Each scene shows the same named points in several views. A view is turned or mirrored, shifted and resized as a whole, has a little noise and may leave points out.

Scene 1
View 1
(179): [ -7, -13,  10,  26, -14, -31,  18, -48,   5, -15, -43,  -3,  20,  22,  21,
 -38,  -4,  -4, -23,  -7]
(207): [-11,   0,  -2,  -4,  24, -20,  -1, -21, -22, -16, -55,  12,  20,   5,  30,
 -24,   3,   7,  -6, -30]
(69): [-11,  -2,   3,  -4,  29, -23,  11, -27, -29, -14, -66,  11,  12,  15,  44,
 -39,   4,   5, -11, -38]
(113): [ -5,  -5, -10,   2,   7, -16, -16, -15, -17, -25, -15,  11,  19,  -3,  10,
   7,  -3,  -2,   8, -28]
(5): [  1,  -9, -12,  11, -18, -18, -11, -25,  -7, -17,  -4,   2,  18,   8,   2,
   2,  -1,   2, -14, -23]
(183): [ -3,  -5, -11,   5,  -9, -15, -10, -20, -10, -16, -18,   6,  22,   6,   6,
  -1,   2,   7, -12, -25]
(159): [  1,   3, -11,  -6, -11, -21, -22, -19, -25,  -9, -32,   7,  19,  11,   8,
   1,   0,  21, -36, -33]
(11): [ -7,   1, -17,  -5,   6, -12, -15, -12, -12, -15, -28,  13,  29,  -5,   7,
   0,   4,  16, -11, -22]
(75): [ 10,  -9,  -8,  11, -18, -20,  -6, -28, -18, -17,  -2,   0,   1,  21,  13,
  -1,  -4,  -4, -12, -35]
(202): [  5, -17, -12,  23, -32, -17,  11, -41,   8, -11,   7,  -9,  12,  25,   4,
 -20,  -3,  -1, -21, -21]
(212): [ -5,  -8, -17,   4,  -3, -11,  -3, -20,  -5, -15, -11,   7,  20,   5,   9,
  -9,   2,   6,  -5, -25]
(126): [-10,  -7,  -7,   2,  19, -16,   3, -21, -17, -21, -36,  11,  16,   3,  26,
 -18,   1,  -3,   7, -29]
(107): [-14,  -7, -17,  -5,  31,  -8,   4, -10, -14, -24, -28,  15,  20,  -5,  24,
 -18,   6,  -1,  22, -32]
(34): [  2, -15,  -6,  19, -22, -23,  13, -41,   1, -12, -14,  -6,  11,  27,  17,
 -29,  -2,   0, -24, -23]
View 2
(183): [ 10,   9,   4,  -2,   6,  -1,  -9,  11,  -7,   2,  -9,  -1, -10,  17,   9,
  -1,   3,  -4,   5,  -9]
(69): [  8, -11, -19,  18, -16,  -5,  -4,  -3,  -9,   7,   2,  12, -11,   1,  -3,
   8,   2,  12,   6,  -5]
(107): [ -8,   0,  -7,   4,  -9, -15,  -3,  10, -13, -12,  -2,   4,   1,  18,   9,
  11,  20,  10,  10, -11]
(75): [ 11,  12,   2,  -2,  11,  11,  -2,   3, -17,   5,   1,  -2, -22,  18,   7,
  10,   2, -10,  12, -13]
(5): [ 11,  13,   9,  -5,  11,   4,  -9,  10, -11,   3,  -7,  -2, -15,  20,  10,
   0,   1,  -8,  10, -13]
(159): [ 21,   7,  -4,   3,   6,   8,  -9,   8,   0,   0, -12,  -4, -15,  10,  11,
   0,  -1,  -4,  -9,  -1]
(11): [  7,   6,   0,   1,   1,  -8, -11,  16,  -2,  -6, -14,  -3,  -3,  17,  14,
  -2,   9,   2,  -2,  -6]
(113): [ -2,   1,   5,  -8,   5,  -9,  -4,  20,  -7,  -3, -11,  -8,  -7,  26,   8,
  14,  10,  -3,   9, -16]
(126): [  0,  -3,  -8,   6,  -8, -10,  -4,   8, -10,  -1,  -3,   6,  -7,  13,   4,
   9,  10,   7,  10, -11]
(212): [  7,  12,   3,  -1,   3,  -1,  -8,   9, -12,  -3,  -5,   2,  -9,  19,  12,
  -1,  10,  -1,  10, -13]
(34): [ 18,  12,   3,   5,   4,   8,  -8,  -3, -21,  14,   5,  13, -19,  12,   4,
  -9,  -4,  -5,  21, -14]
(179): [ 17,  -1,   1,  11,  -7,  -4, -12,  -1, -13,  25,   1,  17, -16,   7,  -5,
 -12, -11,   2,  24, -17]
View 3
(159): [ 5,  4, 29,  4,  1,  2,  5, 23,  4, 14, 10,  2, -3, 17, -2, 24, -8,  1,
  4,  0]
(69): [ -9,  13,  -3,   9,  14,  22,  28,   8,  -7,  12,  24,   2,  -7,  20, -11,
   6,   4,   5,  -6,  15]
(183): [-1, -5, 16,  3,  4,  3, -4, 17, -1,  5,  5,  2, -7,  7,  4, 15, -3,  9,
  3, -7]
(212): [ -6,  -6,  11,   6,   8,   4,  -4,  17,  -2,  -3,  -2,   2, -10,   6,   3,
  11,  -5,  11,   3,  -4]
(202): [ -4, -18,   6,  -7,   1,  -9,  -6,  28,  -6,   3,  -3, -11, -13,  18,   5,
 -14, -12,  16, -10, -16]
(34): [ -6,  -9,   1,  -5,   4,   1,   5,  21,  -7,  13,   7,  -9, -12,  17,   0,
  -7,  -6,  12, -12,  -7]
(207): [-8, 11,  3, 11, 14, 21, 19,  7, -4, 11, 17,  7, -8,  9, -7, 17,  4,  5,
  2, 12]
(126): [-11,   4,   1,  12,  13,  17,   9,   7,  -6,  -2,  12,   7,  -9,   7,  -1,
  11,   2,  10,   5,   6]
(5): [ -2, -10,  17,   0,   1,  -2, -10,  20,  -3,  -2,   4,   0,  -7,  10,   9,
   8,  -6,  12,   4, -12]
(75): [ -2,  -5,  19,   2,   0,  -5,  -2,  22,  -5, -11,  11,   0,  -6,  23,   8,
  -3,  -7,  12,   2,  -6]
(11): [-2,  1, 17,  7,  9,  9, -3, 14,  2,  7,  1,  7, -7, -1,  0, 29, -2,  5,
  9, -1]
(113): [ -6,  -4,  14,   9,   8,   8, -11,   6,  -4, -12,  12,  13,  -5,   0,  11,
  19,   3,  11,  15,  -7]
View 4
(34): [ -4, -15,   5,  11,  -5,  17, -19,  19,  22,  10,   9,  -1,  -4, -17, -19,
   0, -29,  -1, -29, -13]
(179): [ -5,  -5,  18,   3, -23,  25, -16,  13,   4,   3,  17,  -2,  -9,  -4, -18,
  -2, -35,   1, -25,   1]
(159): [-15, -37,  14,   7,  23,  -3,   4,  16,  12,  19,   2,  19,   0,   2,   3,
  -1, -24, -12, -13,  -5]
(113): [-10, -18,  -2,  30,  24,   2,  12,  21,   9,  10,   8,  -5,  10,  -6,  -2,
 -20, -15,   5,  14,  10]
(69): [  2, -13,  19,  11,  -9,  17,   5,  35,  10,  -5,  20,  17,  -5,  19, -16,
   7, -12, -21, -16,  20]
(5): [-11, -23,   1,  20,  19,   3,  -4,  14,  15,  17,   3,  -3,   5, -19,  -7,
 -12, -26,   6,  -8, -12]
(207): [ -2, -18,  17,  17,   3,   9,  14,  31,   0,  -1,  15,  12,   0,  18, -10,
  -1, -11, -16,  -9,  18]
(107): [  8, -13,   2,  37,  14,   6,  22,  37,   1,  -5,  13,  -3,   8,   3, -16,
  -9,   3,  -8,   0,  13]
(11): [ -9, -28,  10,  20,  23,  -3,  18,  19,  -6,  11,   3,   4,   5,  -2,  -2,
 -11, -15,  -5,  -6,  -1]
(126): [  0, -13,   6,  26,   6,  10,  12,  31,   7,   0,  15,   3,   3,   4, -15,
  -7,  -9,  -8,  -4,  13]
(75): [-10, -22,  -4,  21,  16,   6, -14,  23,  36,  17,   6,   4,   4, -15, -11,
  -4, -24,  -1,  -7,  -3]
(183): [ -9, -24,   6,  17,  17,   4,   3,  16,   8,  15,   4,   1,   3,  -9,  -5,
 -10, -22,  -1, -10,  -5]
(212): [ -4, -22,   2,  24,  17,   3,   5,  21,   8,   9,   5,  -3,   5, -13, -12,
 -10, -16,   0, -11,  -7]
(202): [ -5, -17,  -1,  16,   2,  13, -22,  12,  24,  16,   4,  -9,  -1, -31, -21,
  -5, -31,   7, -28, -24]
View 5
(34): [ 28,   8, -17,  -2, -13,  23, -17,   4,   4,   7,  25,  -1, -38, -19,  21,
  -9,   4,  17, -26,   6]
(113): [  0, -20,   8,  10, -35,  12, -30,   2,   5,  14,  17,  -1,  15,   8,  15,
  26,   8,  -2,  -6,  -6]
(179): [ 36,   8, -17,   6,   8,  -2, -17, -10,   6,  16,  12,   4, -39, -23,   6,
  -7,  -7,  31, -14,   4]
(75): [ 10,   8, -13,   5, -29,  36, -29,  16,   4,  11,  24,  -2, -11,  -7,  27,
   7,  14,   4, -21,  -7]
(212): [ 16, -18,   7,  -1, -33,  19, -19,   1,  -2,   8,  23,  -7,  -9,   0,  22,
   4,   8,   4, -15,   3]
(159): [ 24,  -6,  10,   8, -26,  40, -38,   5, -30,  18,  22, -21,  -3, -12,  21,
  -5,   9,  11,   7, -11]
(207): [ 37, -12,   4, -10, -11,  -1, -22, -11, -20,  35,  -5,  -1,   3,   9,  18,
  -5,   0,   8,  10, -17]
(5): [  9,  -8,   1,  10, -31,  28, -29,   8,   1,   3,  30,  -9, -12, -12,  20,
   9,   8,   8, -16,   4]
(11): [ 18, -30,  19,   4, -32,  17, -26,  -5, -19,  15,  20, -16,   5,   1,  17,
   5,   6,   6,   5,  -2]
(69): [ 47,   3, -11, -15,   1,  -1, -17, -10, -16,  42, -11,   5,  -7,   4,  21,
 -13,  -1,  12,   6, -20]
(126): [ 27, -14,   1,  -9, -18,   0, -16,  -6,  -4,  26,   1,   2,   3,  10,  19,
   4,   4,   2,  -3, -11]
(183): [ 15, -14,   6,   7, -29,  23, -26,   1,  -9,  10,  23, -10,  -6,  -8,  18,
   6,   6,   8,  -7,   0]
(107): [ 23, -29,  10, -18, -31,  -6,  -8,  -8,   0,  26,  -1,   6,  12,  27,  25,
   7,   6,  -7,  -6,  -8]
(202): [ 17,   5, -12,   3, -23,  28, -17,   9,  12,  -6,  36,  -3, -39, -23,  22,
  -5,   5,  16, -36,  16]

In a view up to two points have been moved. Name them for each view, in the order of its rows, or write none.
view 1 | (69), (113)
view 2 | none
view 3 | (34)
view 4 | none
view 5 | none
